Each row is a point on a tangle of strands that fork, close into loops and nearly touch. The rows are in no order.
(in the rows, 128 means zero)
Two points are linked if the straight distance between their rows is under 107. Some points are linked to none.
<115>: [105 141  87 128 132 138 146 131  97 124 121  97 166 124 145  81 128 152
  81 160  72]
<142>: [112 101  98  87 134  45 106 147 147 146  90  83 120 109 112 151 156 118
 151 139  91]
<526>: [131 146 131 147 109 134 140  97 150 114 133 148  70 173 134 119 160 166
 107 132  82]
<253>: [164 102 115 163 167 165 168 150 131 189  95  93 172 114 129 174 100 122
 126 106 162]
<510>: [ 89 168 143  89 139 153 104 115 200 137 153 134  90 111 121 120 168  91
 190  86 146]
<763>: [110 126  97  77 119 111 132 107 154 124 106 116  66 122 149 159 156 130
 179 123 131]
<770>: [162 176 159 133 137 174 131 127 128 189 126 114 148 156 191  93 104 160
 123 170 163]
<929>: [101  75 102  73 126 119 151  80 104 116 106 153 110  98 136 150 128 136
 117 125 160]
<91>: [ 88 147 180  86 119 108 122 134 151 153 165  80 127 145 137 111 126  86
 145 114 170]
<154>: [ 98 167 108 111 100  86 105 160 117 194  96  88 110 122 127 137 134 105
 186 157 168]
<41>: [117 131 178  90 105 146 110 136 135  94 157 124  80 166 124 125 111 160
 148 119 168]
<575>: [127 106 157 181 125 120 101 150 106  93 164 185 152 113  74 122 154 117
 122 108 158]
<1025>: [133  88  94 120 167 115 162 107  71 127  99 147 180 120  92 132 108 131
  55 114 127]
<458>: [118 132  68 125 147 127 102 135 192 154  97 100 108 107 137 125 196 136
 164 149  68]
<418>: [ 93  73 106  73 113 100 129  75 114 125  88 170 120 134 138 197 123 136
  87 118 133]
<710>: [103 180 110  95  92 140 153  90 119 133 116 119  70 130 167 104 124 151
 148 141 152]
<27>: [156 118 102 113 127  94 171 156 144 146  88  78 133 101 157 135 103 151
 147 161 151]
<777>: [136 114 124 128 136  85 153 144 168 172 108 142 145  83 159 157 128 104
 109 123 129]
<1083>: [136 118 168 146  98 164 122 151 115 111 134 152  93 165 116 159  96 167
 130 106 167]
<486>: [109 149 144 128 124 137  73 176 138 178 157 108 131 139 146 147 125 104
 147 112 108]
<854>: [ 98 107 141 149 113 140 134 120 107 118 143 183 123 100 102 113 151 113
 120 101 143]
<916>: [143 170 114 118  80  63  92 124 127 163  89  97  79 102 114 136 130  93
 208 159 194]
<83>: [138 139 172 201 125 158 102 155 125 115 185 167 175 123  75 134 122 130
 124  97 181]
<779>: [129 175 162 178 133 117 125 106 116 128 175 153 141 172 106  71 164 142
 115 142 116]
<548>: [114 107 133  84  97 112 159  85  81  81 132 101  91 154 134 129 123 170
 120 134 134]
<867>: [144 130 143 111 135 205  88 131 171 115 138 110  76 169 159  96 146 162
 168 158 123]
<672>: [105 143  93  89 131  96 168 149 105 132  75  92 180  93 154 102 108 138
  98 152  73]
<23>: [133 128 137 126 118 192 116 133 169  88 126 171  27 115 126 130  93 128
 160 131 173]
<768>: [165 130 101 178 169 111 157 112  70 109  99 157 216 140  59 130 114 136
  72 126 116]
<16>: [ 96 182 136 130 125 170 112 123 181 149 145 182  93  93 144 132 162  86
 162  95 125]
<339>: [ 97 153 149 156 125 153  88 100 149  88 176 187 111 131  67 133 189 137
 144  88 133]
<419>: [108  96 174 120 135 108 124 146 116  86 177 114 150 129  86 113 135 110
  89 105 119]
<942>: [120 141  86 114 110  58 124 161 100 187  72  71 166 108 115 137 135 109
 154 141 148]
<750>: [160 122 172 129 150 100 152 164 168 150 144  76 164 143 134 137  94 117
 107 116 127]
<884>: [157 136  79 178 169  99 114 120  69  88 109 166 221 123  89 105 121 104
  83 157  81]
<761>: [134  94 159 110 108 117 162 103 103  81 125 148  94  98 122 151  82 122
 142 102 211]
<898>: [123 102 133  81 148 125 145  72 186 104 145 149  91 105 103 134 181 132
 132  95 101]
<1007>: [139 169 164 184 127  73 150 141 111 108 170 169 152 167  94  87 142 140
 102 139 155]
<203>: [113  80 109  83 122  88 118  81  96  86  93 172 126 149 101 142 133 155
  80 130  93]
<146>: [141  90 139 143 121 109 164 125  82  85 106 183 120 129  89 148 111 150
 121 103 193]
<381>: [155 177 165 165 112 167 124 119 139 146 158 161 115 157 164  81 128 151
 123 159 161]
<657>: [127 131  95 187 149 121  92 128  72  95 166 152 191 143  97  95 144  96
  99 139  86]
<1011>: [149 105 128  94 119 126 175 144 125 117 107  84 102 136 174 129  96 144
 146 156 154]
<386>: [107 138  90 116 153 143 114  97 188 152 116 140 107 122 153 127 184 128
 131 113  48]
<277>: [113 117 163 105 139 147 135 100 185 116 169 130  93 110 122 116 175 107
 153 103 132]
<125>: [116 111 133  73 111  49 113 133 134 142 118  82 123 116 130 175 137 107
 169 127 142]
<366>: [108 126 122 121 137 154 118 112 164 122 152 119  93 153 144 124 171 158
 122 121  59]
<1028>: [146 127  92 121  82  56 108 114 138 142  81 140  66  63  97 143 144  87
 209 173 178]
<637>: [161 145 140 178 126 161  91 116 160 147 177 100 166 157 168  98 109 130
 115 156  67]
<416>: [123 121  81 103 133  82 103 125 174 133  81 140  63  68 108 146 170  77
 210 155 163]
<703>: [118 106 127 160 127 179  84 162 131 147 155 116 126 134 159 133 133 120
 156 142 129]
<45>: [153 167  96 205 111 132 113 114  89 109 135 151 152 180 131 114 152 162
 108 165  88]
<871>: [116  89 105  79 115  97 163 123  94  98  92  73 128 142 165 120 125 159
 115 151 111]
<518>: [121 113 129 156 128 150 151 111 138  97 147 212  86  88 125 105 145 110
 128 122 169]
<176>: [136 164 110 188  99 144 128  99 139 148 136 121 163 137 186  88 118 158
 111 164  64]
<502>: [ 99 132 105  73 129  86 151 137  76 163  84  70 158 127 140 151 111 111
 127 116 130]
<517>: [ 90 122 117 172 135 154 114 106  90 143 151 177 151 109 130 117 164 100
 115 111 110]
<930>: [127 105  57  80 143  81 115 136 142 120  57 100 110 108 138 153 160 140
 131 158  57]
<318>: [142 132  92 126 139 122 118 133 127  99 127 132 138 138 153 106 131 106
  79 133  10]
<633>: [125  73 145 111 159 106 154 138  89 108 141 117 167 136  89 131  97 115
  78  92 125]
<139>: [165 147 171 169 131  97 155 154 101 108 167 128 167 182  73 118 114 157
  95 131 151]
<611>: [121  97 144 162 144 165 116 157 111 140 143 120 163 133 121 151 110 125
 114 103 129]
<990>: [108 161 123 127 131 132 114 149 115 172 136  91 172 147 144 139 113 108
 112 126  80]
<309>: [120 146 154 152 121 162 103 147 155 161 135 179 112 101 144 164 113 102
 143  87 158]
<616>: [141 114  94 170 147 161 141 133  85 121 132 106 189 124 140  93 100 153
  98 135 100]
<897>: [178 117 157 188 152 163 171 145 112 111 150 104 163 162  87 108 107 165
 111 128 171]
<228>: [146 127 126 113 123 152 100 157 177 145 100 108  77 143 164 139 144 160
 158 158 115]
<12>: [124 107 100  73 132  92  73 124 175 111 105 122  72  72  97 180 170  96
 222 119 165]
<520>: [139 187 116 174 133 176 139 124 124 191 123 109 184 133 167 109 108 144
 126 138 144]
<538>: [127 147 179 180 115 176  93 142 145 162 177 174 157 114 122 144 112 108
 134 100 170]
<888>: [138  84 186 100 115 114 158 140 159  90 145 128 111  90 141 138 114 121
 123 103 179]
<909>: [169 143  80 177 142 161 127 131 103 136 127  95 200 141 144 115  76 139
  90 136  48]
<552>: [122 135 192 100 129 121 152 138 144 167 163  89 157 147 140  96 105 113
 112 126 162]
<409>: [101 146 182 124 112 165 100 124 172  92 182 158 100 120  90  97 173 135
 139  96 162]
<319>: [119  95 102 130 118 126 161 102  72  95  86 186  96 120 109 129 133 150
 127 135 164]
<830>: [165 130  96 148 149 132  97 134 102 122 129 131 187 137 133 131  92  99
  84 120  28]
<1018>: [134 174  99 166  94 150 151  93 155 128 127 161 112 147 166  89 145 176
 117 173  89]
<872>: [138 105 144 139 160 163 141 182 120 161 116 118 151 106 114 188  88 120
 141  87 164]
<566>: [148  84 117 146 142 146 103 179 159 148 139  94 120 142 163 129 136 134
 134 152  93]
<362>: [107 126 147 157 146 115  90 151  76  81 181 133 164 156  68 107 140 111
  96 119  89]
<881>: [169 128 165 138 119 142 148 152 120 141 114 113 126 177 137 149  90 178
 120 124 158]
<651>: [151  66 177 113 136  89 146 171 164 136 146 100 138 113 138 153  99 111
 118 120 139]
<275>: [143 127 141 159 117 164 149 127 133  89 127 201  59 106 112 113  83 110
 135 130 181]
<344>: [115 118  85  67 133 104 129 110 121 110  88  92 109 143 151 127 152 160
 117 145  57]
<834>: [148 104  96 147 146 146 169 172 137 169  95  89 157 102 157 135  98 145
 131 148 143]
<910>: [114 145 139 157 127 150 107 142  95 155 166 122 186 146 111 134 103 103
 102  98  93]
<144>: [112 188 109  99 106 129 127 141 119 154  96 105  88 119 176 129 108 115
 185 160 177]
<786>: [126 138 159 100 104 102 126 132 143 137 128 125  79 100 159 176  94 113
 169 119 183]
<676>: [118 104  88 104 138 123 113 103 105  75 115 150 135 146  98 109 159 130
  69 132  43]
<725>: [124 148 156  99 121 157 139 129 145 124 144 134  76 123 147  77 104  98
 154 149 187]
<1048>: [184 124 185 172 137 176 154 143 127 142 113 113 148 162  93 146  85 154
 116 109 183]
<20>: [133 156 169 147 115 149 109 115 149 162 170 126 132 164 155  84 140 140
 123 138 111]
<784>: [ 82 102 127  61 119  96 131 127  94 140 120  94 132 118 140 172 114  98
 150 108 162]
<691>: [108 156 119 104  97 125 162  72  92  87 130 138  79 145 129 108 145 146
 159 132 160]
<441>: [169 149 111  90 174  91 156 142 119 164  87 105 185 117 116 152  92  75
  64  98  69]
<204>: [145 110 130 121 121 166 143 114 169  74 119 148  49 128 127 117 133 162
 156 138 148]
<609>: [109  89 131  40 138  96 117  54 152  90 133 111 107 116 111 166 165 122
 131 108 101]
<1053>: [ 98 135 125 192 119 175  69 105 113 106 175 171 137 134 107 120 179 132
 145 117 126]
<911>: [136 161  91 100 161 112 157 147 104 149  73 101 206  96 143 130  83 106
  65 136  63]

A tip is a point with one link. Name the tips that can be reached along the links from each point below, in the order of the rows.
<854>: <204>, <609>
<770>: <41>, <458>, <520>
<909>: <91>, <441>
<916>: <867>, <12>

A piece is all that can be reached along the links. How many separate loops has the piece of each point below (a circle has one, a figure eight two, a Y none), and how many tips (points with one link)?
<548>: loops 2, tips 2
<1025>: loops 1, tips 0
<319>: loops 0, tips 2
<386>: loops 0, tips 3
<277>: loops 1, tips 2
